Each scene shows the same named points in several views. A view is turned or mirrored, shifted and resized as a whole, has a little noise and may leave points out.

Scene 1
View 1
K_865: [-35 -23   2 -19  -2  -7 -22   9   1 -13 -35  11  10   7  12  10  21  -3
 -13   7]
K_210: [-18   8  -2  -7  -5  -3  -1  14 -21  -7 -19 -10  22  10  13  27  13  -4
   2  20]
K_326: [-15  32  -6   4 -10 -15   1   6 -32   9 -21  -7  27  15  18  39   4  22
  12  17]
K_663: [ -4  13  -4  -9  -8  11 -12  14 -20  -8 -10  -9  23  23   2  14   7  -5
  -2  14]
K_916: [ -9  12  -3 -10  -5  11 -17  10 -19 -10  -8  -5  19  24  -4  14  13  -7
  -3  11]
K_97: [-19  18  -4  -5  -3   1 -13   8 -21  -4 -10  -8  18  23  -3  25  16  -3
   0  12]
K_571: [  1   9  -5  -8 -12   7  -7  13 -20  -8 -17  -6  26  18  11  12   2   2
   0  13]
K_502: [-53  35  -6   7   8 -25 -16 -12 -25  10 -13  -3   7  24 -11  55  34  13
   5  11]
K_913: [-30   6  -2  -8  -8 -17 -29  -6  -8   8 -33  21  11  24   6  20  16  31
  -5  -7]
K_43: [-50  -4   0 -11  13  -4 -13   7 -11 -18 -12 -11   7  11  -8  32  39 -30
  -9  21]
K_346: [-27 -10   1 -15  -7 -11 -31  -1  -1   0 -34  22  10  18   7   8  16  20
 -11  -8]
K_838: [ -3  11  -3 -11  -4  22 -18  13 -18 -16  -2  -9  21  29 -10   8  12 -18
  -7  12]
K_356: [-29  19  -3  -2  -1 -11  -9   2 -22   2 -18  -3  16  18   2  35  19   7
   2  12]
K_621: [-29  20  -4  -2   1  -4  -5   7 -25  -5  -7 -14  18  18  -3  37  23 -10
   3  20]
K_730: [-25  11  -3  -6  -9 -18 -21  -1 -13   8 -30  13  15  19   9  24  12  29
  -1   0]
View 2
K_663: [-18   8  -1  12  -4   6   2  -2 -18   8 -19   8  16   3   1   2   4 -10
   5  -7]
K_43: [  3  19   1  -4 -31  16  -4   2  -6  13 -18  31  41 -18  18 -11 -10 -22
 -12 -28]
K_571: [-22   3  -1  14  -3   0  -2   4 -23   9 -21  10  16   6   3   3   6 -10
   8  -1]
K_838: [-16  15   0   9   0  15  10  -8  -7   6 -17  12  19   5  -1  -1   8  -6
  -1 -17]
K_346: [-10 -10  10   8 -13 -14 -12  22 -12  -7 -25  16  43 -34   9   7   6   4
   5  -8]
K_356: [ -4  -4   3   9 -21   8  -8   3 -23  11 -17   6  14 -20  10   2 -13 -17
   9   1]
K_97: [ -8   5   2  10 -14  11  -2  -3 -18  10 -16   7  15 -10   6   1  -5 -14
   6  -6]
K_916: [-13   7   1  11  -5  10   2  -3 -11   6 -18   8  19  -3   1   2   4  -8
   3 -11]
K_913: [ -5 -17  12  11 -16 -10 -14  18 -16  -5 -20   4  32 -41   8   9  -3   2
  11   2]
K_502: [ 16  -8  10   7 -35  22 -11  -4 -19  11  -9  -3  12 -46  14   2 -31 -21
   7   1]
K_730: [ -9 -15   9  13 -15  -8 -15  16 -23  -1 -20   4  25 -30   7   8  -3  -3
  14   5]
K_326: [-12 -11   0  18 -16   3 -12   3 -40  14 -18  -5  -1 -12   7   6 -14 -19
  18  17]
K_621: [ -3   9   1   8 -22  18  -2  -7 -22  17 -14   9  12  -9  10  -4 -14 -23
   3  -6]
K_210: [-14   5  -3  11 -17   3  -7   4 -29  15 -21  14  16  -1  10  -2  -4 -20
   6  -1]
View 3
K_571: [ 10  -7  21 -12   0   3  19  15   2  -3  17  12 -20  -9  12   3 -26  -7
 -16 -18]
K_502: [-19  -4 -15 -11 -33  17  -5  12  20  23  -6  11  -1   4   9  14   8  -7
  -6  33]
K_356: [ -4  -7   4 -13 -19  11   9  13  13  12   6  11  -6  -2  11  10 -10  -6
  -8   8]
K_916: [ 11  -5  10  -7  -1   1   5  18  12  -2   1  11 -23 -13   7   4 -27 -15
 -18  -9]
K_621: [  3  -6   5   2 -12  20   5  25  14  15   9  13 -18  -1  13  12 -18  -9
 -14  12]
K_865: [ 25  -6  12 -20 -28   0   1  -5  33 -11   7   7   7 -10  14  18 -49 -19
   5 -11]
K_326: [-15 -11  13 -18 -14  13  27  12  -3  15  22  15  -7   7  15   4   5   5
 -12  -2]
K_97: [  6  -6   8 -10 -13   7   6  14  14   4   7   9 -12  -6  10   9 -22 -11
 -11  -1]
K_913: [ -5  -8   2 -38 -28 -15   2  -9  16  -4  -5   9  10  -6   5   7  -7 -12
   0  -6]
K_210: [  8  -9  20  -8  -8  14  20  15   6   6  21  12 -15  -2  15   9 -23  -4
 -13 -11]
K_346: [  9  -8   7 -38 -28 -17   2 -13  23 -13  -3   8  10 -11   8  10 -26 -16
   2 -15]
K_43: [ 22  -4  -1   9 -24  24 -12  18  37   9   1   9 -10  -6  13  23 -46 -19
  -4  20]
K_730: [ -6  -9   6 -34 -26  -8   9  -5  10   0   4  12   7  -3   8   7  -7  -7
  -3  -8]
View 4
K_865: [  6   3 -13   1  -6 -11  -3 -34   8  10   7 -15 -12  11  -1   9 -12   5
  -6 -23]
K_838: [  7  15 -19  -6  -7 -11  -1 -18  12   9  -2   5 -15   2   9  -3  -3   7
  10   8]
K_621: [  8  11 -11  -5  -3 -10  -3 -17   0  13  -5  -4  -7   3   4 -14  -4  -7
 -14   8]
K_356: [  4  10  -9   0  -6 -11   1 -20  -4  10   3  -7  -2   5   0  -7  -3  -6
 -18   4]
K_326: [  2   6  -1   8 -10 -15   9 -13  -6  11  -3  -8   7   7 -10  -7   1  -8
 -17  17]
K_730: [ -2   8  -7   8 -12 -13   5 -24  -6   7  15 -10   2   6  -5   8  -1   1
 -18  -3]
K_663: [  6  10 -13   0  -8 -12   3 -17   8   8  -2  -2  -9   5   0  -1  -3   3
   4   9]
K_346: [ -1   7 -13   6 -12 -11   2 -32   0   5  20 -12  -4   7  -2  16  -4   8
 -11 -16]
K_916: [  5  13 -16  -2  -8 -11   0 -19   7   9   2   0 -11   3   4   0  -2   5
   2   6]
K_210: [  8   4  -7   1  -5 -14   0 -19   5  11  -7  -9  -6  11  -3  -6  -6  -3
  -6   4]
K_43: [ 10   9 -17 -12   4  -7 -12 -29   5  15  -3  -7 -18   6  12 -13 -11  -5
 -17 -14]
K_571: [  6   6 -10   2  -9 -12   3 -20   8   9  -2  -6  -7   8  -2   1  -4   3
   2   4]
View 5
K_502: [ 15  -6  -3  -5 -21  44  -2 -11   7  -5   8   7  -7  23  15 -19   9 -11
   8   1]
K_326: [ 28   4   6   1 -29  19  10 -13   4 -29 -22   9  -8   0  -7 -16  -3  -3
 -12 -13]
K_913: [ 23   3   6  13  -4  22  23 -11   6  11   9   8   2  13  16 -27  -3   1
 -10 -28]
K_663: [ 31  15   0   0  -2   5  10  -2  -9 -14 -13  18   5 -16   9 -24   1  -5
  -9  -2]
K_43: [ 32  18  13 -11   1  24   0  17 -16  -8  16  11   1   5  25 -33   0 -16
  14  18]
K_346: [ 29  10  12  12   6  13  28  -2  -1  14  13   9   6   6  21 -32  -8   2
  -9 -27]
K_356: [ 26   5   4  -1 -14  25   7  -6  -1 -12  -3  10  -2   7  11 -22   2  -7
  -1  -4]
K_97: [ 28  10  -2  -1  -6  16   5  -4  -5 -12  -6  15   2  -5  12 -22   3  -7
  -4   1]
K_621: [ 27   9   2  -7 -12  23   0   0  -7 -19  -4  11  -2   1  11 -22   4 -13
   2   9]
K_571: [ 34  15   6   3  -5   2  14  -3  -8 -16 -15  15   3 -16   6 -23  -3  -3
 -13  -9]
K_838: [ 31  18  -8  -2   8   0   5   1 -13 -10 -10  22  12 -23  16 -24   5  -8
  -6   8]
K_865: [ 36  20  24   6   8  10  24  12 -12   5  15   8   5   4  22 -39 -13  -5
  -2 -13]

Which points are out of place in each view (at most two, in the order of its rows)? Write - if all are in place.
view 1 | -
view 2 | K_43
view 3 | K_97, K_210
view 4 | K_571
view 5 | K_326

Scene 2
View 1
K_676: [ -8   6  12  19 -41   7   8 -13 -11  -8   6 -37  19 -13   6 -31 -40  28
 -17  28]
K_771: [  2  21  19  20  -4   4   6 -25   1  -1  -9 -28  13  11 -41 -21 -46  36
 -14   1]
K_483: [-17  32  40  27 -20   2  -4 -23  -6   6 -15 -47  -6  10  -4 -20 -27   5
   1   1]
K_713: [  7   2   2   4  -4   2  -8 -19   4   3  -5 -24  19   7 -23 -19 -12  15
 -16  13]
K_17: [  4  -2 -35  -9 -25   5 -13 -15   0  -6  21   1  32   5 -25 -25  16  18
  -4  15]
K_237: [  3  15  19  14   3   2  -4 -22   4   4 -15 -33  10  13 -30 -17 -25  16
 -15   3]
K_880: [ 12   2   1  -2  14   2 -16 -21  10   8 -12 -25  18  16 -36 -12   0   4
 -15   4]
K_181: [ -7  19   1   9 -30   5  -6 -17  -6  -3   7 -21  14   7 -13 -27  -8  14
   0   9]
K_472: [ -1  -3  12   8 -24   3  -5 -11  -3   0  -3 -38  18  -8   8 -24 -16   9
 -19  28]
K_617: [  3   3 -13  -5 -12   1 -20 -17   4   3   4 -14  20  11 -15 -18  19  -1
  -4  12]
K_171: [ 28 -38 -39 -34  20  -3 -39  -9  19  11   0 -12  40   6 -13  -6  56 -19
 -25  28]
K_667: [  1  20  11  11  -3   3  -4 -25   2   2  -8 -25  12  17 -39 -19 -23  21
  -9  -2]
K_551: [ 14  -9  26   5  17  -1 -13 -16  11  10 -28 -50  17   2 -10 -11 -18   1
 -31  19]
K_45: [ 12 -18 -17 -10  -4   1 -21 -11   6   4   0 -22  29   1  -7 -18  15   0
 -19  26]
K_166: [ 25 -19 -50 -31  14   1 -33 -15  17   5  11   8  40  16 -42 -12  49  -1
 -13  13]
K_616: [-10  20  28  24 -29   4   7 -18  -8  -4  -5 -42   9   0  -7 -27 -43  24
 -11  14]
K_883: [  9  -2   0  -1  -1   1 -15 -15   6   4  -6 -28  21   6 -18 -18  -2   6
 -17  15]
View 2
K_676: [ 11 -18 -28 -31 -16 -14  -7 -16   5  36 -12  -2  -1 -12 -17  -3 -16  54
 -14  16]
K_883: [ 10 -11  17 -26 -17  -8  -1 -15  -5   5   1 -18 -21 -19   9   6   2   7
  -9  14]
K_166: [ 34  -1  54   6   9 -27  11 -13  -6 -27  24 -20 -44 -36  49  13  23 -27
 -29  33]
K_472: [ 14 -17 -19 -32 -24 -11  -3 -20  -1  22  -6 -12 -12 -14 -11   6 -11  30
 -12  10]
K_616: [-10 -13 -14 -41 -31  -1 -11  -8   4  32 -20  -4   3 -12 -15  -8 -15  47
   3  12]
K_45: [ 31 -13  15 -17 -12 -17   7 -23  -9  -6  14 -27 -38 -26  15  17   5 -12
 -22  11]
K_667: [-13  -1  31 -27 -13  -3  -6   0   1   9 -10  -6  -9 -20  12  -8   2  22
   3  24]
K_17: [ 27  -3  17  -1   4 -33   7  -2   7  -5   7  -3 -17 -32  31  -2   6  22
 -29  37]
K_483: [-24  -6  -7 -53 -54   5  -9   1   3  16 -18 -13   5 -23  -8 -13 -18  31
  17   3]
K_551: [ -2 -17  15 -40 -30  11  -7 -30 -15  19  -4 -31 -29  -6 -15  18  -1  -5
   5  -3]
K_171: [ 49 -12  34  -3  -7 -25  16 -29 -15 -28  31 -38 -57 -34  35  30  17 -44
 -33  13]
K_237: [-17  -5  25 -36 -21   5 -11  -8  -3  19 -13 -12 -12 -11   0  -3   1  19
   9  15]
K_880: [ -4  -4  41 -27 -16   1  -4 -12  -7   1   0 -20 -24 -19  16   4   7  -6
   1  17]
K_713: [  4  -9  19 -24 -13  -6  -4 -13  -3  12  -4 -12 -19 -17   7   2   2  16
  -5  21]
K_771: [-23  -5  25 -34  -9   8 -18  -7   2  32 -21   0  -3  -5  -7  -8  -1  38
  10  25]
View 3
K_880: [-22 -46  -8   9   6 -28  -6 -19 -11 -20 -22  -7 -21  17   0   6   2  -7
 -10  11]
K_667: [-22 -44 -12   0  -4 -22 -10   0  -3 -12 -37  -3 -19  17  14  20  19  11
  -1   8]
K_551: [-38 -43 -12  -5   1 -21   5 -10 -11 -14 -10 -29 -15  28   0 -20  25 -30
 -27  27]
K_616: [-30 -35 -16 -22 -19 -13  -5  24  11   5 -38 -14  -3  29  21  -3  64   6
   0  22]
K_171: [  3 -50  19  22  40 -31  -6 -65 -24 -27  16  25   9  32 -37 -26 -30 -26
   9   6]
K_771: [-33 -45 -20 -17  -6 -18 -11  16   1 -10 -40 -19 -28  22  18  31  46   3
 -14   8]
K_676: [-20 -33  -9 -31  -7 -10  -9  22  13   6 -26  -3  13  44  10  -5  77   2
  11  18]
K_483: [-35 -29 -23  -3 -38 -15   5  21   8   4 -44 -21 -10  12  33 -19  38  11
  -6  31]
K_883: [-18 -43  -4  -1   7 -22  -8 -14  -7 -11 -16   0  -6  26  -1  -4  19  -8
  -1  14]
K_45: [ -7 -44   8   5  21 -24  -5 -34 -13 -16   2  10   7  34 -19 -20   8 -19
   5  13]
K_166: [  8 -55  15  22  41 -34 -17 -56 -21 -33  -1  36  -2  25 -28  13 -31  -3
  17  -9]
K_181: [-12 -36  -6  -6 -12 -17 -10   5   6  -2 -33  10   3  22  12   1  31  18
  18  12]
K_713: [-20 -43  -6  -6   5 -22  -9  -7  -4 -12 -23  -3  -9  27   2   6  26  -4
  -2  11]
K_17: [  7 -45   9  -1  19 -23 -20 -20  -2 -13 -20  34   9  31 -11  16  16  16
  32  -5]
K_472: [-19 -33  -4 -15  -3 -15  -2   0   3   0 -15  -5  12  36   1 -24  47  -8
   6  23]
K_237: [-32 -42 -16  -5  -5 -22  -4   4  -4 -11 -32 -18 -22  18  15  10  28  -1
 -15  16]
K_617: [ -7 -40   3  10   3 -24  -8 -21  -5 -12 -21  17   3  22  -1  -7   3   8
  18   9]
View 4
K_713: [ 12  -4  -2 -21  -6  -6  17  -6  12 -23  13  -9  -6   7 -28   4   7  -1
  -3  -5]
K_617: [ 18  -3  -3  -1   9 -11  22  -4   1 -27  12   0   8  24 -16  -6  17  -5
  11  -8]
K_237: [  9 -10   2 -26  -7 -10  16 -17  20 -22  16 -11  -5  -4 -38  15  -5  13
  -5  11]
K_166: [ 31  10  30  13   2   4  21 -10 -21 -25 -20  14   2  30   8 -27  33 -33
  18 -19]
K_883: [ 13  -2  -8 -18  -2  -5  15  -6   7 -22  12  -8  -1  10 -19   2   4  -6
   3  -3]
K_551: [  7  -2 -13 -32  -8   4   4 -17  12 -13   5 -10  -7 -10 -14  14 -18  -4
   2   9]
K_616: [  2 -14 -26 -38  -3 -18  21   2  29 -25  41 -21  -5   1 -53  20  -1  22
 -17   0]
K_771: [  9 -12  11 -35 -14 -11  20 -14  28 -28  23 -15 -13  -7 -53  18   2  19
 -21   7]
K_45: [ 14   5 -15 -12   3   2  12   1  -6 -17   3  -1   1  18   3  -9   9 -25
  13 -16]
K_171: [ 24  16  -3   8   5  10  10  -5 -25 -16 -20  12   6  27  32 -25  16 -46
  29 -20]
K_472: [  5  -6 -37 -29   2 -10  17   9  16 -20  32 -16  -1  11 -25   6   3  -1
  -3 -12]
K_483: [  2 -18 -26 -24  11 -24  15 -12  28 -24  37 -18  11   4 -47  26 -11  36
   1  19]
K_667: [ 16 -10  14 -16  -3 -13  22 -14  15 -28  16  -6  -2   8 -40   9   9  13
  -6   6]
K_181: [ 13 -11 -10 -14   6 -21  27   2  15 -29  31  -9   4  20 -40   6  17  13
  -4  -5]

Which points are out of place in each view (at most two, in the order of its rows)? Write - if all are in place.
view 1 | K_667, K_45
view 2 | K_472
view 3 | -
view 4 | K_551

Scene 3
View 1
K_421: [  3  23  -8  12  -4  12  20  37  11   0  24  -1 -16   0 -15   0 -18 -28
   0  19]
K_846: [  8   8  11  -1   0  12  26  12   7  -5  20   6  -6 -25  -1  -1 -22 -22
   8  11]
K_600: [ 12  -2  -6 -16   1  25  17  37  -7 -39  16  13 -16  16 -11 -24 -32   2
  20  21]
K_971: [ 31  10  18   1   1  -2   8   3   3 -25  -7 -10  -1   4  15 -16 -33  12
  39  30]
K_901: [  3  16  -8  -9  -1  25  20  50  -2 -26  27  15 -21  12 -26 -13 -25 -17
   7  19]
K_252: [  6 -43  -3 -22   0  26  27  13  -3 -23  20  15  -5 -27  25 -13 -25  -6
  12  -2]
K_699: [ 14  26 -15  -1  -2  21   7  58  -3 -32  16   2 -26  45 -31 -21 -28  -1
  22  34]
K_857: [ 22  28   9   4   0   8  10  24   2 -26   5  -1 -12  17 -12 -17 -34  -1
  30  34]
K_700: [  1   6  -6  23  -5   5  24  15  22  26  23 -11  -5 -30  14  16  -9 -37
  -7   6]
K_570: [ 20 -23  -7  12  -2   7  12   4  11  -8   2 -16  -4  -6  32  -4 -24   3
  20  11]
K_526: [ 16  12   2 -10   0  19  13  35  -4 -37  10   8 -15  21 -14 -22 -33   3
  28  28]
K_866: [ 15  11   4   4  -2  11  18  21   7 -13  14   0  -8  -2   0  -7 -25 -11
  17  22]
K_591: [ 10   0  36 -33   7  19  41   2 -10 -30  21  34   4 -50  -2 -18 -33 -15
  17   8]
K_6: [  9  -1   8 -26   2  26  25  31 -10 -39  21  24 -10  -5 -14 -24 -31  -6
  17  15]
K_768: [ 17 -24   8  -7   0  13  20   0   2 -21   5   4   0 -21  25 -13 -29  -1
  21  11]
K_25: [ -8 -45 -22 -29  -3  40  33  43  -5 -26  37  27 -15 -14   2 -13 -20 -17
  -5  -9]
K_775: [ 16  14  12 -21   3  22  23  32  -8 -38  18  21 -11   1 -20 -21 -33  -3
  23  23]
View 2
K_591: [ -6  17 -12  -1  18 -23 -44  23   8  14  14   1  -3  24 -13  20 -12   2
   5   7]
K_25: [ 12  -5   4  13  24 -43 -30  22  17  -3   9 -32   6  -5  -1   5 -11   7
  -3  23]
K_768: [ -2  13  -6  -6  13  -9 -29  26   7  -6   5   5   9 -11  -4  12 -11   0
 -10   7]
K_526: [-23   7 -11 -11   8  -9 -19   3  27   9   0 -22  12  -4  13   7 -12   7
 -11   5]
K_846: [  3   2 -12  -5  11 -11 -18  19   4   9   3   0  -2   4  -2   0  -5   2
   8   2]
K_252: [  7   8   0   4  20 -25 -35  29  10  -7  10  -7   9 -10  -6  13 -12   2
  -9  17]
K_857: [-24   7 -16 -16   2   4 -12   2  21  12  -3  -9   7  -3  13   2  -9   4
  -6  -3]
K_700: [ 22 -10 -10  -3  10  -9   1  23  -7   4  -6   6  -7  -9  -5 -15   2  -1
  19   1]
K_971: [-21  18 -14 -18   4  11 -20  12  15   1   0   9  12 -14   5   9 -11  -2
 -15  -2]
K_901: [-12  -6 -11  -3  10 -21 -12   2  25  17  -2 -32   4   4  14  -2  -9   8
   3   8]
K_421: [  0 -11 -14  -7   8 -12   0   8  11  13  -6 -16  -2   0   8 -11  -2   5
  13   2]
K_866: [ -7   3 -10 -10   8  -5 -14  10  12   6  -2  -7   4  -4   5  -1  -7   3
   1   2]
K_570: [  8   4   1  -5  13  -6 -15  26   5 -15   0   3  12 -29   0   1  -8  -1
 -12   9]
K_775: [-21   7 -11  -7  10 -15 -26   4  23  16   4 -20   6  10   8  13 -13   6
  -4   5]
K_6: [-14   6  -9  -3  14 -23 -30  10  22  11   5 -23   5   8   6  12 -13   6
  -5   9]
View 3
K_901: [ -2  -6  26  -7 -64  39  41  16   9 -14  -5  52  18   4 -28   1  19 -18
   6  -4]
K_6: [ -9 -38  15  -8 -41  21  53  23   3 -11  -2  33   6  26 -33  -3  14 -25
  13  -9]
K_421: [ 13  21  24   5 -54  44   8  21  24 -29 -13  33  12   4 -16   3  13  -8
  -6   3]
K_971: [  2   0 -12  -1   2  16  33  20 -10   6   4  -1  -6  14   6  16 -36 -18
   6  -9]
K_775: [-11 -27  11 -13 -35  25  51  19   1 -11  13  43   9  19 -26  -1   4 -23
   9  -8]
K_526: [ -6 -10   7 -11 -38  27  53  12 -11   5   3  39  10   6 -14   8  -2 -24
  10 -13]
K_700: [ 26  20  21  24 -41  31 -18  43  43 -45 -38  -9  -3  20 -11   8   6  -3
  -6  14]
K_768: [  5 -27   0  13 -14   7  32  35   0  -8 -27 -16 -11  35 -15   9  -9 -23
  11  -6]
K_846: [  6 -11  16   7 -26  23  13  36  31 -32 -12   9  -2  30 -18   2   1 -11
  -2   4]
K_25: [  3 -47  29  17 -72  18  47  37  10 -16 -60  15   3  32 -49  -2  47 -31
  22  -7]
K_600: [ -5 -18  11  -8 -47  27  55  14 -13   4 -12  36  10   9 -22   4   9 -27
  16 -14]
K_699: [ -4  18  13 -17 -62  46  53  -1 -13   9   5  63  23 -20 -13  10   8 -22
   5 -15]
K_252: [ -1 -54  13  17 -35   5  42  42  10 -19 -39  -4  -7  46 -38   0  19 -28
  18  -4]
K_591: [-14 -64  15  -1 -10   4  35  41  31 -37  10  11  -8  55 -38 -11   5 -16
   8   3]
View 4
K_846: [-12   4 -19   8 -13 -12  16 -17  14 -11  -2  -4   8  16  -3  -2  -9 -19
  -9  23]
K_25: [ 20   0 -23  13  11  -2  11 -27  37 -14  -1 -22  12  13   0  11 -19 -16
  -1   5]
K_252: [ 10  -3 -17  -2   2 -20  14 -23  24  -6   4 -15  20  12   5  12 -15 -21
  -3   7]
K_526: [  6   6 -28  15  -6  -8   1  -9   0 -21   7  -6  15  15  12 -11   7   1
  -6   4]
K_768: [  0  -2 -14  -5 -10 -25  12 -15   8  -7   7  -7  18  11   9   6  -6 -20
  -5  10]
K_775: [  2   6 -29  19  -6  -8   4 -12  10 -19   5  -7  23  19   5 -13   4   1
 -12  10]
K_700: [-15   6 -12   5 -20  -6  19 -19  11 -10 -11  -2 -16  10  -7   3 -17 -33
   1  30]
K_857: [ -4   7 -26  13 -16  -9   2  -5  -8 -20   5  -1   9  15  10 -14   9  -4
  -6  11]
K_600: [ 11   4 -28  16  -2  -6   1 -12   8 -22   5 -12  14  15  10  -8   3  -1
  -4   3]
K_699: [ 11   9 -32  28  -5   7  -6  -4  -4 -30   3  -8  -3  14  10 -18  11   6
   0   3]
K_901: [  5   7 -31  25  -3   5   4 -14  12 -25  -3 -10   4  18   0 -11   0  -1
  -5  10]
K_591: [-17   1 -23   6  -8 -23  19 -27  30  -3   2  -5  43  25  -7   0 -11 -15
 -23  26]
K_570: [  1  -1 -10  -7 -13 -22  12 -13   0  -9   6  -5   1   6  14   6  -8 -25
   4   8]
K_866: [ -4   3 -20  11 -13 -10  10 -11   3 -16   1  -4   4  15   5  -5   0 -13
  -5  15]
View 5
K_6: [-31  21   0  10  -8  -7   3   8  11  -8 -24   8 -18   7  -3   2 -16  35
 -20 -22]
K_591: [-42  23 -14   8 -28 -11   4   2  21 -12 -35 -20  16  20  21  18 -30  44
 -38 -32]
K_570: [-21  12   7 -11 -14  -2   0 -19  -6  20   9 -20  26  -4  15   5  12  10
   9   2]
K_866: [-16  16 -10   3  -2   0   3  -3   0  -4  -5 -18  -5 -10  11  -1  -2  29
   8  -9]
K_971: [-23  40  14 -13   0 -24   8  -7 -11  -4  -7 -33   0   0  12  25  13  11
  15  -6]
K_846: [-20  10 -24   7 -11   7  -1  -5   7  -3  -9 -27  11  -6  24   3 -13  35
  -3 -17]
K_857: [-14  36  -2   0  14 -16   5   4  -7 -17 -12 -20 -25 -13   6   9   4  24
  19 -11]
K_421: [ -6   3 -42  14   6  16  -2   4   6 -13  -5 -25 -10 -22  22 -16 -13  43
  13 -16]
K_699: [-10  22   4  13  20   1   3  17  -2 -18  -8  22 -55 -17 -18 -15  -3  31
  13 -13]
K_901: [-15  13 -13  18   8   7   0  12   7 -13 -12   8 -35 -13  -3 -14 -15  39
   2 -18]
K_768: [-33  19   9  -7 -23  -7   1 -13   3  12  -6 -17  23  10  12  15  -3  19
  -9 -10]
K_252: [-39   5   9   2 -34   5   0 -14  10  19  -5   6  25  14   1   2 -10  23
 -24 -12]
K_600: [-25  22  11   4   1  -5   5   6   2  -8 -12  14 -28  -4 -11  -1  -6  28
  -2 -13]
K_25: [-36 -11   2  14 -28  22  -4   0  19  17  -6  34   6   8 -10 -22 -24  38
 -30 -19]

Which points are out of place in each view (at most two, in the order of its rows)? Write - if all are in place.
view 1 | -
view 2 | K_570
view 3 | K_252
view 4 | K_591
view 5 | K_421, K_699

Scene 4
View 1
K_461: [ -6  18  -1 -15   1  25  34  26  -3 -11  27  16  14 -10 -23  -7  -9   4
  31  -7]
K_377: [-11  16   4 -23  13  31  27  37  20 -15  27  -2  28   1  -4  -6   2  14
  17  18]
K_653: [ 11  -3  -8 -33 -23  18 -16  52  19 -14  18  -5  10  -7  -9  -9  19   7
  28  23]
K_435: [ -8  11 -13   4  -9  23  15  20  -1  -8   4   2  12   8  -9   4  -8  11
  18   4]
K_321: [-12   1  -5  -6   8  30  -9  39  43 -20  -3 -38  36  36  32   9  14  30
 -10  59]
K_553: [-10   2 -11   4  -4  23  -4  28  23 -14  -9 -22  24  29  17  10   6  24
  -2  39]
K_207: [ -7  11  -7   4 -12   9  17  14 -12  -5  -7  19  -1   3 -20   1 -11   6
  18  -1]
K_793: [ -3   6  -8  -9  -9  20   4  31   9 -11   5  -2  13   7  -4   1   3  12
  15  18]
K_481: [ -6   2 -10   0 -11  16  -3  25  10 -11  -9  -8  13  17   4   6   3  16
   7  26]
K_671: [-12  11 -11  13  -6  19  14  12  -2  -7  -9   1  12  17  -4   8 -11  14
  10   9]
K_786: [ -4  11  -2 -18  -2  22  17  33   9 -12  17   4  15  -2 -11  -4   0   9
  22  11]
K_742: [-12  13  12 -19  17  23  23  33  27 -14  11  -5  26  14   6  -2   2  22
   2  34]
View 2
K_481: [ -9   6 -23  -6  14   2  19  15 -11   5  26 -17   8 -26   1  20 -24 -22
  25  -1]
K_553: [-10   8 -48  -9   3   2  25  19 -13   7  40 -29  16 -43 -15  24 -20 -25
  61  -8]
K_742: [-13 -12 -41  -4 -27  11   3  38  -2   5  21 -13   7 -14   4  20 -11   8
  61   5]
K_435: [ -8  -6  -9 -12   6  -1  10  19   2  -5  12 -10  -4 -11  12   4 -14 -13
   1   9]
K_793: [-15  -2 -19  -6  -1  12   5  17 -12  -2  18  -6   1  -7   4  26 -30 -13
  31   2]
K_377: [-20 -18 -26 -11 -38  20  -9  35   0 -11   6  -1  -5   5   6  19 -14   6
  44  10]
K_671: [ -3  -2 -16 -11  15 -10  20  21   5   3  20 -21   1 -27  14  -1  -6 -11
   1   7]
K_461: [-15 -21   4  -8 -19  12 -13  28   7 -12  -8   8 -14  19  27   6 -14  10
  -6  21]
K_653: [-26   3  -4   1   1  31  -7   6 -33  -8  14  14  -1  15   2  53 -59 -26
  35   1]
K_207: [ -2  -6   3   3  20  -8  11  21   2   9   9  -6  -5  -9  30   3 -14   2
 -19  14]
K_321: [-15  11 -68 -18 -16  14  23  20 -15  -4  43 -33  20 -48 -32  31 -23 -33
  94 -15]
View 3
K_207: [ -2   0   4 -20  -1 -11   3 -35   9   5  -1  -6 -30  18 -15  -4   9 -10
 -16 -30]
K_461: [ -5  14   5 -10   2 -37  -1 -21  11   3  -8 -24 -38  14  -5   6   6 -12
  -7  -6]
K_553: [  8  -4 -12  14   8  12  -9   7 -18 -13 -19  43 -16  18   5  10  32  14
 -10 -10]
K_671: [ 12   7  -2  -8   3   8  -2 -17   6  -2   0  11 -21  23  -6   3  19   7
 -17 -18]
K_786: [ -5   3  -3   0   2 -29  -4  -9  -4  -3 -16   0 -32  13  -2   6  14  -9
  -7  -9]
K_481: [  1  -5  -5   0   6   4  -3  -9 -12  -8 -17  29 -19  21  -3   3  26   5
 -13 -19]
K_742: [  9   0 -14  26   2 -19 -11  14 -12 -10 -11  13 -27  -1   8  16  12   0
  -5  -9]
K_321: [ 12  -3 -22  35  10   8 -14  30 -32 -23 -27  57 -14  12  18  19  36  19
  -6   2]
K_653: [-33 -10   2  -6   9 -35   0  -8 -29 -10 -48  21 -32  15   0  -4  26 -18
  -2 -12]
K_793: [ -4   0  -3  -3   7 -11  -2  -9 -10  -5 -20  15 -27  19  -3   4  21  -3
 -11 -13]
View 4
K_461: [-14   3  13  23  -5  -9 -15  -3  -5  13  14  12   3   7  -1  15  -2   0
   5  -9]
K_742: [-17 -11  12  15   5   9  -9   1  -2 -12  10  -3   6  -3  17  -8  21   3
 -13  16]
K_321: [  3 -13   6  -3   2  16   4   9   4 -19  -1 -14  -3 -14  30 -31  38  -7
 -21  42]
K_671: [ 0  6  8 -4  2  0  6 -7 -1 -9 -2 -1  3 10 16  9 -9 11 11  6]
K_481: [ 1  3  6 -6 -2  8  0  1  4 -8 -1  3 -4  5 21 -9 12 -3  9 21]
K_653: [ -9   7   7   9 -14   8 -24   6   5  10  14  21 -12  10   9 -16  30 -22
  17  19]
K_435: [ 1  5  8  4 -5 -3 -2 -3 -1  2  3  5 -1  6 11  5 -1  0  8  6]
K_377: [-16  -9  13  24  -2   0 -14   2  -3   4  14   3   4  -4   7  -1  19  -3
 -13   8]
K_793: [-5  4  8  4 -5  3 -7  1  1 -1  6  7 -3  6 13 -5 12 -6  8 14]
K_553: [  5  -2   5  -8   0  10   5   2   3 -15  -3  -6  -4  -3  25 -17  20  -2
  -4  30]
K_207: [ -6  11   9   1  -2  -3  -2  -6  -3  -1   3   9   1  16  10  12 -11   6
  22  -2]
K_786: [-13   1  11  14  -5  -1 -14  -1  -2   6  12  10   0   5   7   2  11  -3
   5   5]

Which points are out of place in each view (at most two, in the order of its rows)? Write - if all are in place.
view 1 | -
view 2 | K_553, K_793
view 3 | K_207
view 4 | K_671
